A landscape with many valleys, sampled at points; each row gives a point and its height.
From any point a ball rolls to the lowest of the 2 points nearest to it. It stops when none of these is lower. Distance is the straight distance between rows; heights are no part of it.
(931) height 47.4: [150 196  77 104 175 131 114 166 150 141 181 137 132 123 162 173 113 100
 116 105 192 111]
(1145) height 61.6: [120 106 119 143 113  65 169 160 136 153 111 185 105 112 154 180 134 104
 121 104 106 153]
(812) height 49.5: [151 168  63 148  97 146 170 121 136 108 137  94 116 146 125 153 115 115
  63 111 141 121]
(187) height 15.1: [107 111 129  76 215  86 111 157 145 112 160 148 166  65 146 116 109 108
 168 128 160 144]
(667) height 64.0: [100 117 158 140 127  86 147 141 131 161 112 180 126 128 154 157 159 118
  98 128  79 135]
(933) height 40.7: [165 182  86 154 132 128 144 152 137 145 178 146 124 171 173 181 106  81
 132  97 174 122]
(235) height 53.9: [123 143  63 146 101 152 145 148 123 105 117  79 103 143 112 131 162 128
  55 111 114 114]
(722) height 56.5: [150 195 104 137 172 122 156  99 108 114 162 132 163  90 126 149 135 145
  84  82 134 109]
(1065) height 70.4: [130 114 149 124 141 115 136  94  81 113  73 141 145 103 126 125 122 178
 184 141 116 151]
(752) height 58.2: [121 133 119 139 140 178 150 113  84  92 106  71 147 134 145  99 130 124
 182 133  93 108]
(417) height 56.6: [133  77 125 101  95  78 110 144 122 129 153 157 164  81  84 138  95 138
  82  97 183 156]
(793) height 36.7: [105 118 174 100 144 150 136 162 156 158 128 126 126 189 144 115 160 156
 111 162  88 141]
(516) height 61.5: [171 156  99 108 102 154 120 136 104 100  98  85 123 150  69 133 144 199
  90 128 157 143]
(318) height 36.5: [124  82 134 129 137 159  79 150 112 125 129 133 119 161 101  82 181 177
 131 114 151 112]
(640) height 39.6: [124 130  77 154 114 181 118  97 169 120 148 141  96 132 130  97  99  84
 122 126 178  96]
(422) height 65.5: [158 111  65 188 109  86 157 114 123 165 112  87  84  90 140 141 106  85
 134  87 114 149]
(867) height 62.3: [ 77 142 125 187 140 148 132 117 121 122 134 164 113  96 181 108 140  65
 114 128  90  87]
(798) height 67.3: [125 133 159 159  63 115 114 163  79  92  90  45 108 193 176 129 100 126
 153 174  78 146]
(132) height 32.9: [126 138 104 134 153 168  84 124 163 112 195 166 133 105 146  94  89  77
 141 121 205 103]
(871) height 31.5: [115 146 154  96 145 152 103 119 162 128 161 184 158  86 153 108  77 101
  96 164 118 138]
(654) height 49.9: [ 95 151 120 152 158 116 190 115 137  91 131 169 125 171 159 147 111 137
 196 132 148 108]
(697) height 60.9: [112 147  91 153 157 126 167 100  99  85  99  62 120 106 159 113 114 115
 163 145  77 125]
(998) height 49.8: [122 127 118 114 186 125 166 150 160 152 139 119 126 141 156 137 165  83
 174  96 128 117]
(628) height 44.5: [107 104 122 104  97 147 106 115 118 110  95 143 139  86 105 108 100 145
 105 138 132 131]
(916) height 51.1: [ 85 138 135 138  71 124 148 174  80  65  95 136 121 185 153 145 134 134
 149 151  84  95]
(444) height 45.3: [183  99 137 160 115  92 151  91 101 135 117 141 122 123  93 171 162 161
 178  82 144 164]
(199) height 63.2: [120 144 106 150 190 142 128  94 138  97 140 149 123 128 132 104 146 158
 135 117 162 112]
(891) height 42.4: [123 112 192 111 155 184 107 131 124 166 151 137 160 152 141  93 161 144
 126 129  84 138]
(477) height 32.4: [152 115 138 153  71 148 117 120 120 148  80  94  95 175 122 112  95 132
 167 167 130 142]
(623) height 59.8: [140 159  99 184 172 148 148  74 122 128 147  94 122  93 151 120 153  70
 137 106 123  95]
(1133) height 57.3: [125 130 171 105  93 121  86 176 106 117  67 144  92 159 103 120 167 152
 135 177 107 118]
(898) height 40.4: [ 80 132 105 160 132 160 155 174  96  99 150 138 150 167 192 117 132 108
  99  97 100 106]
(884) height 44.8: [112 121 127 130  80 139 183 132 141 160  93  98 120 145 153 140  73  77
 168 133  97 134]
(913) height 29.7: [108  81 149  94 169 129 101 153 145 129 175 148 145 144  97  90 168 161
 153  89 161 108]
(621) height 60.1: [133 153 108 118 169 144 125 108 125 106 163 137 151 114  91 113 141 179
  97  85 161 105]
(319) height 33.6: [142 120 143 118 139 151  99  74 162 105 108 126 102 120 109  97 124 129
 178 192 143 122]
(769) height 66.9: [143  98 162 125 146 168 117 114 111 156  81  85 146 132 159  92 115 135
 156 167  85 198]
(597) height 39.2: [136 166 158  69 179 109 112 120 150 147 189 124 179  65  98 142 130 122
 121  95 136 110]
(604) height 40.6: [159 112 142 138 132  85 160 106 135 147 144 177 135 126 116 171 139 125
 182  82 164 136]
(336) height 28.3: [166 145 158 122 111 146 117 123 141 187 180 130 157 135 109 150 148 113
 103  82 159 114]
(1036) height 49.4: [186 119 122 178 110  90 160 100  86 109 103  86  95 140 101 171 165 164
 173 113 114 167]
(1198) height 64.8: [158 106 142 150 177 140 110  88  89 165 109 100 158  90 168  94 122 122
 137 118 108 182]
(247) height 63.3: [138 138  74 174 142 109 156 107 136 164 123  93  93  85 163 122 103  52
 149 103 118 122]
(216) height 48.5: [120 121 126 172  34 124 171 121 102 134 107  61 112 130 146 139  76  94
 171 135  81 108]
(966) height 23.0: [ 96  99 146  83 212 105 107 155 163 113 187 145 151 110 122  91 145 143
 153 124 153 124]
(921) height 52.5: [160 207  87 119 186 109 147 134 115 126 157 135 158  85 158 179 110 115
 116  94 154 137]
(953) height 65.4: [112 142 137 145  87 130 137 139 109  92  98  65 114 188 182 130 103 123
 105 198  67 148]
(135) height 60.0: [136 133 178 105 113  94 110 146 121 126  80 131  97 135  80 146 200 161
 159 166 104 105]
(730) height 65.3: [ 85 142 126 170 190 120 114 143 151 143 146 183  99 112 188 117 156  79
 112 137 117 109]
(209) height 52.2: [125 145 116 181  54 158 149  91  97 117 120  83 116 132 132 137 117  81
 139 126 106  80]
(732) height 27.3: [128 104 117 136 147 113  89 128 157 135 172 169 126 114 144 113  88  83
 154 122 210 127]
(892) height 55.7: [143 172 128 182 100 144 163  59  99 113 143 100 144 118 136 153 131  95
 129 122 115  80]
(465) height 60.5: [145 116  98 125 165 115 117 139 145 152 116 116 122 127 159 120 122 117
  81 124 134 177]
(506) height 62.5: [129 106 148  95 137  82 133 125 146 134  87 113 101 105  73 152 203 167
 159 133 115 129]
(1012) height 35.8: [180 131 157 125 120 106 138  91 152 173 163 153 153 120 109 170 130  98
 161  91 183 117]
(971) height 63.1: [ 94 137 104 149 135 123 158 118 117  90  96  68 105 138 187 115 110 107
 131 178  53 136]
(845) height 34.7: [104 157 111 127 147 182 158 162 106 109 146 126 163 167 178 110 108 129
  69 127  92 136]
(857) height 50.4: [110  97 165  72 107 145  86 165 131 156 187 124 177 119  78  98 101 149
  74 103 135 139]
(629) height 46.5: [ 72 130 118 143 106 156 170 172  96  77 135 113 132 178 150 138 163 118
 153 112  93  75]
(364) height 59.9: [ 64 129 134 143 116 150 149 119 139 120 102 156 112 102 147 123 142  73
 138 155  77  80]
(704) height 58.4: [122 119 104 127 137  84 134 192 132 172 137 159 114  87 147 176 165  75
 111  72 119 133]
(277) height 75.3: [113 131 158 103 130  71 112  93 151 113 175 166 147  81  59 137 119 180
  98 130 159 104]
(274) height 48.7: [135 177 166 124 136 127 112  84  92 103 111 145 143 121 115 131 144 196
  97 179  92 114]
(502) height 37.1: [165 105 133 170  62 145 132 123 117 176  87  59 113 170 109 134  89 137
 160 129 140 179]
(50) height 26.7: [147 116 141 174  96 130 114  65 136 148 102 118  83 149 136 109  98 115
 183 174 124 114]
(384) height 32.7: [148 157 115 173 110 122 169 121 137 134 163 140 121 217 183 156  85  96
 130 126 154 127]
(1104) height 54.6: [105 123 175 130  78 138 113 172  73 117  80 162 131 172 128 127 150 155
 145 162  91 111]
(229) height 65.2: [133 125 112  94 160  77 178 115 144 106  94 128 129  80  97 167 152 155
 155 118 112 146]
(284) height 69.1: [138  54 107 155  99  91  95 102 132 145 103 131  88  97  99 115 137 121
 146 107 172 144]
(613) height 34.2: [132  84 148  78 122 103 117 133 184 124 147 137 129 176  81 124 124 169
 135 158 187 143]
(1205) height 54.8: [132 128 115 114 121  77  83 165 109 152 158 166 158  51 116 156 116 126
  55  75 147 138]
(345) height 39.5: [139 126 126 170 135 120 167 112 147 142 146 107 107 206 187 127 104  94
 175 138 129 128]
(1173) height 27.6: [134 162 105 127 129 199 140 126  87 120 132  91 169 123 142 107 116 135
  57 115  98 132]
(987) height 38.9: [148 119 139  95 140 113  83  89 137  82 104 114 113  96  73  98 131 173
 142 184 160 128]
(285) height 55.3: [123 135 130 147 112 202 111 140  66  98 111  86 137 161 138  84 160 124
 162 137  98  97]
(1095) height 40.9: [124  98 138 110  90 138 134 127 161 181 113 135 126 122 153 128  67  67
 145 137 129 148]
(48) height 59.4: [154  87  92 110 101 115 145 134 118 126 119 133 146 116  99 143  92 155
 129  73 179 170]
(946) height 47.0: [112 109 179  72  94 166  95 161 118 143 148 128 176 151  73 110 120 195
 103 111 131 134]
(808) height 52.9: [121 170 179 113  96 148 140  96 128 126 125 158 137 155 109 148 135 156
 113 178  96  93]
(644) height 44.6: [152 155  87 151 108 160 140  86 153 135 139 113 115 132 126 130  96  93
  83 123 165 118]
(1143) height 36.4: [108  96 159  83 127 107  99 136 180 142 147 166 145  97 160 120  71  67
 127 176 137 158]
(639) height 25.9: [123 166 143  85 161 185  97 128 165 129 188 144 167  89 134  91 105 114
  86 133  96 125]
(796) height 42.2: [127 110 161 115  73 165  50 161  97 128 121 139 125 150  70  98 151 185
  97 129 143 107]
(322) height 52.1: [118 135 122 145 121 110 203 145 111  85 150 128 136 182 146 174 151 138
 179 101 110 119]
(1053) height 66.5: [102 133 152 133 159  80 112 133 171 159 130 188 105 114 161 144 140 108
  78 159 105 125]
(267) height 73.1: [134 135 137 142 130  80 106  74 153  99 130 177 100 108  80 147 156 181
 104 151 166 102]
(1135) height 67.5: [150  71  91 167 101  95 124 110 137 175  90  89  80  93 112 120 107 110
 162 101 145 158]
(760) height 53.2: [156 113 104 163 126  99 149 136 108 123  84  40  93 145 120 141 173 143
 154 131 100 169]
(797) height 51.0: [105 101 120 115 137  83 116 143 124 134 122 148 132  63 101 139 164 155
  73  90 109 136]
(741) height 28.9: [125 123 183  91  95 168 123 159 173 196 139 125 141 175 137 131 123 107
  81 138 108 146]
(203) height 44.7: [115 120 136 157 169 110 160 131 146 151 134 160 116 175 188 131 127  96
 193 127 123 129]
(557) height 54.2: [ 94 132 105 118 151 125 165 183 168 153 139 127 111 126 141 152 175  77
 118  87 109  99]
(207) height 66.0: [118 145 107 161 194 118 130 106 131  81 126 149  96 170 143 112 164 182
 143 160 139 117]
(957) height 56.9: [137 116 101 138 136 137 126 129 137 131  95  77  96 145 120 118 165 138
 103 143 119 140]
(816) height 48.3: [110 141  95 138  88 158 105 137  82  80  70 138 106 119 123  97  97 144
 115 167 115 113]
(889) height 62.8: [160 113 121 133 182  97 115  97 131 155 107 116 133  94 160 112 107 125
 125 131 136 190]
(486) height 47.9: [105 115 138  90 108 112 113 138 119 123  97 144 134  85  81 135 143 180
  78 133 105 127]
(159) height 67.8: [130 152  72 101 122 105 181 132 123  76  79 108 113 114  98 165 123 163
 120 136 113 149]
(1039) height 51.5: [135 162 116 140  89 157 100 155  70  71  75 102 105 153 120  84 127 122
 146 171 113  96]
(478) height 70.9: [126  77 129 150 114  89  90  99 142 123 115 164  82 113  84 125 174 154
 137 137 172 108]
(1158) height 6.2: [113 126 107  64 196 113 133 167 149 127 123 132 159  74 162 125  93  95
 142 124 133 161]
(122) height 61.7: [167  76 107 126  79 107 162 161 125 155 103 116 122 129  89 174 108 140
 139  77 144 202]
(680) height 18.0: [137 114 106 101 155  73 119 170 177 143 158 167 110 138 146 163 104  92
 168 110 205 145]
(715) height 63.0: [149 138 102 102 128 148  98 114 119 103 146 100 132 114  59 112 146 197
  79 103 164 116]
(143) height 33.0: [138 178 173  87 166 127  72 109 160 147 229 137 163 102 104 105 104 128
  90 132 129 120]
(82) height 46.6: [115 124 202  96 133 193 100 110 114 144 162 143 171 119 102  93 154 152
 156 121  96 100]
(586) height 18.4: [141 137 132  87 158 206  99 136 121 131 164 109 185  99 130  81 108 139
  82 107 113 152]
(780) height 68.7: [145 107 160 123 139 117 133 124  91 135  62 108 147 146 136 128 130 179
 143 157  99 194]
(674) height 53.7: [ 97  84 132  81  89 114  93 162 154 134 165 163 155 118  93 114  78 129
  62 135 166 131]
(115) height 26.9: [130 108 120  88 121  95 137 153 189 140 140 164 130 167 130 152  85 125
 125 132 189 160]
(270) height 56.7: [ 82 165 168 106 107 166 136 129 138 110 116 154 119 129 111 126 160 120
 130 173  73  57]
(636) height 44.4: [148 165 156 121 154 133  80  96  86  81 108 150 126 114  89 100 161 196
 144 169 130 103]
(1123) height 19.3: [143 119 160 134  76 169 122 136 144 183 150 140 138 178 120 138 140 111
 102 110 153 112]

For each start below, name the point where the ball stops.
(808) => (50)
(235) => (680)
(267) => (586)
(417) => (1158)
(506) => (586)
(971) => (628)
(1145) => (384)
(889) => (1123)
(216) => (586)
(516) => (1123)
(322) => (586)
(122) => (1123)

For each start below, name every point that the ball comes to, in order.
(769) => (1198) > (889) > (465) > (957) > (760) > (1036) > (444) > (604) > (1012) > (336) > (1123)
(1053) => (667) > (1145) > (704) > (557) > (998) > (203) > (345) > (384)
(867) => (364) > (270) > (808) > (274) > (636) > (987) > (319) > (50)
(953) => (971) > (697) > (752) > (285) > (1039) > (816) > (628)
